Each row is a point on a landscape with many valleys, with its height.
A ball rolls from a point to the lowest of its 3 nearest points, and stops where none of them is lower. Distance is the straight distance between rows; heights are no part of it.
k877 height 730: [.04 -.02 .17 .04 .07 .14 .35 -.05 -.13 -.34]
k448 height 466: [.05 .11 -.15 -.11 -.23 .09 -.18 -.02 .13 -.21]
k807 height 803: [.02 .12 -.05 -.08 -.19 .11 -.08 -.03 .13 -.42]
k868 height 339: [-.09 -.13 .04 .00 .09 -.07 -.15 .03 -.05 .43]
k124 height 821: [-.05 .22 -.29 -.04 -.19 -.16 -.46 .16 .02 .18]
k950 height 830: [.07 -.02 .18 .03 .09 .09 .44 .01 -.17 -.51]
k29 height 201: [-.21 .08 .09 -.01 .05 -.20 -.33 .04 -.10 .61]
k220 height 399: [-.04 -.18 .06 .00 .13 -.04 -.04 .03 .02 .33]
k68 height 178: [-.06 .15 -.28 -.21 -.30 .14 -.46 .00 .01 -.08]
k78 height 546: [-.09 .06 -.05 -.04 -.02 -.08 -.22 .07 -.16 .48]
k83 height 473: [.03 .03 -.09 -.07 .00 .02 -.07 .04 -.10 .29]
k481 height 829: [-.07 .25 -.21 .00 -.16 -.22 -.34 .16 -.14 .39]
k697 height 479: [-.01 .14 -.19 -.17 -.28 .16 -.34 -.02 .09 -.23]
k9 height 598: [.06 .13 -.26 -.08 -.22 .00 -.24 .07 .12 -.09]
k501 height 539: [-.03 .04 -.07 -.07 -.05 -.06 -.18 .08 -.14 .39]
k884 height 142: [.14 .09 -.01 .02 -.05 .05 .23 -.02 -.01 -.27]
k980 height 153: [.01 -.24 .24 .35 .40 -.09 .58 -.13 .10 -.12]
k363 height 646: [-.01 -.16 .21 .06 .13 .14 .26 -.13 -.01 -.13]
k13 height 390: [-.01 -.23 .04 .16 .26 -.20 .03 .04 .12 .36]
k462 height 472: [.02 .17 -.19 -.23 -.32 .20 -.35 -.04 .02 -.19]
k509 height 515: [.01 .02 .04 -.02 -.04 .05 .16 .01 .06 -.69]
k219 height 366: [-.16 -.06 .04 .00 .07 -.13 -.23 .06 -.03 .53]
k528 height 214: [-.02 -.21 .28 .06 .23 .12 .40 -.16 -.09 -.28]
k174 height 483: [-.01 -.18 .13 -.03 .10 .12 .14 -.08 .03 .12]
k117 height 665: [.06 .08 .03 -.04 -.10 .01 .08 -.01 .10 -.55]
k371 height 486: [.05 -.26 .20 .28 .34 -.06 .41 -.14 .14 -.03]
k866 height 421: [.08 -.01 .06 -.03 .00 .13 .22 -.06 -.05 -.09]
k75 height 368: [.09 .07 .05 .03 .00 .05 .32 .00 -.05 -.42]
k752 height 404: [.10 .05 -.05 -.02 -.02 .10 .17 -.03 -.04 -.01]
k205 height 459: [.01 -.22 .07 .20 .27 -.19 .13 -.01 .15 .33]
k958 height 396: [-.01 -.12 .02 -.04 .10 .00 -.09 .02 -.08 .32]
k379 height 120: [.09 .11 -.19 -.02 -.14 -.02 -.03 .02 .12 -.14]
k521 height 457: [.01 -.20 .09 .00 .13 .04 .06 -.10 .07 .20]
k445 height 422: [-.14 .12 -.02 -.06 -.03 -.15 -.32 .09 -.13 .57]
k314 height 516: [.02 -.09 .00 -.02 .03 .10 .06 -.04 -.06 .19]
k116 height 451: [.08 .10 -.19 .01 -.09 .01 -.01 .05 .01 .04]
k894 height 582: [.03 -.26 .19 .16 .27 -.02 .28 -.16 .16 .04]
k354 height 742: [.02 .09 .00 -.06 -.14 .07 .00 -.01 .11 -.48]
k887 height 581: [.06 .10 -.21 .02 -.09 -.06 -.10 .10 -.08 .20]
k302 height 385: [.11 .11 -.06 .01 -.10 .02 .06 -.02 .10 -.27]
k282 height 367: [-.19 .09 .12 .06 .03 -.27 -.36 .05 .03 .68]
k64 height 316: [.12 .06 -.07 .00 -.06 .07 .18 -.01 .00 -.12]
k23 height 718: [.01 -.10 .26 .02 .12 .17 .38 -.10 -.11 -.32]
k61 height 576: [-.10 .16 -.06 -.07 -.10 -.10 -.26 .12 -.18 .50]
k582 height 542: [.05 .03 -.10 -.02 -.07 .06 .00 .05 -.08 .17]
k239 height 761: [-.08 .20 -.29 -.15 -.29 -.01 -.58 .06 .01 .05]
k243 height 683: [-.03 -.25 .26 .15 .28 .05 .34 -.17 .10 -.17]
k546 height 584: [-.06 .24 -.29 -.24 -.37 .13 -.59 .04 -.10 .02]
k275 height 777: [-.01 .07 .07 -.12 -.15 .10 -.02 -.02 .09 -.57]
k426 height 606: [.08 .02 .15 .03 .06 .10 .38 -.03 -.13 -.44]
k711 height 350: [-.14 -.09 .08 .05 .10 -.24 -.23 .04 .02 .58]
k152 height 653: [.01 .18 -.24 -.02 -.16 -.11 -.19 .14 -.07 .23]
k161 height 658: [-.02 -.02 .11 -.10 -.06 .12 .08 .05 .00 -.82]
k712 height 533: [.07 -.23 .11 .22 .33 -.12 .24 -.05 .19 .19]
k756 height 764: [-.01 .17 -.27 -.08 -.19 -.10 -.40 .13 .04 .13]
k238 height 592: [-.02 -.27 .32 .19 .34 -.01 .45 -.18 .11 -.27]
k710 height 460: [.10 .02 .08 .01 .02 .11 .28 -.05 -.11 -.16]
k342 height 237: [-.08 -.15 .06 .08 .18 -.20 -.12 .02 .06 .44]
k778 height 107: [.05 .05 .08 .03 -.01 .04 .26 .08 -.05 -.60]

Two balls start at each pair of points below. Name the first point that both come to, or write never.
k877, k950 => k75
k756, k582 => k116
k354, k752 => never
k501, k78 => never

Where does a ball stop that starts at each point below?
k866 => k884
k481 => k29
k894 => k980
k275 => k778
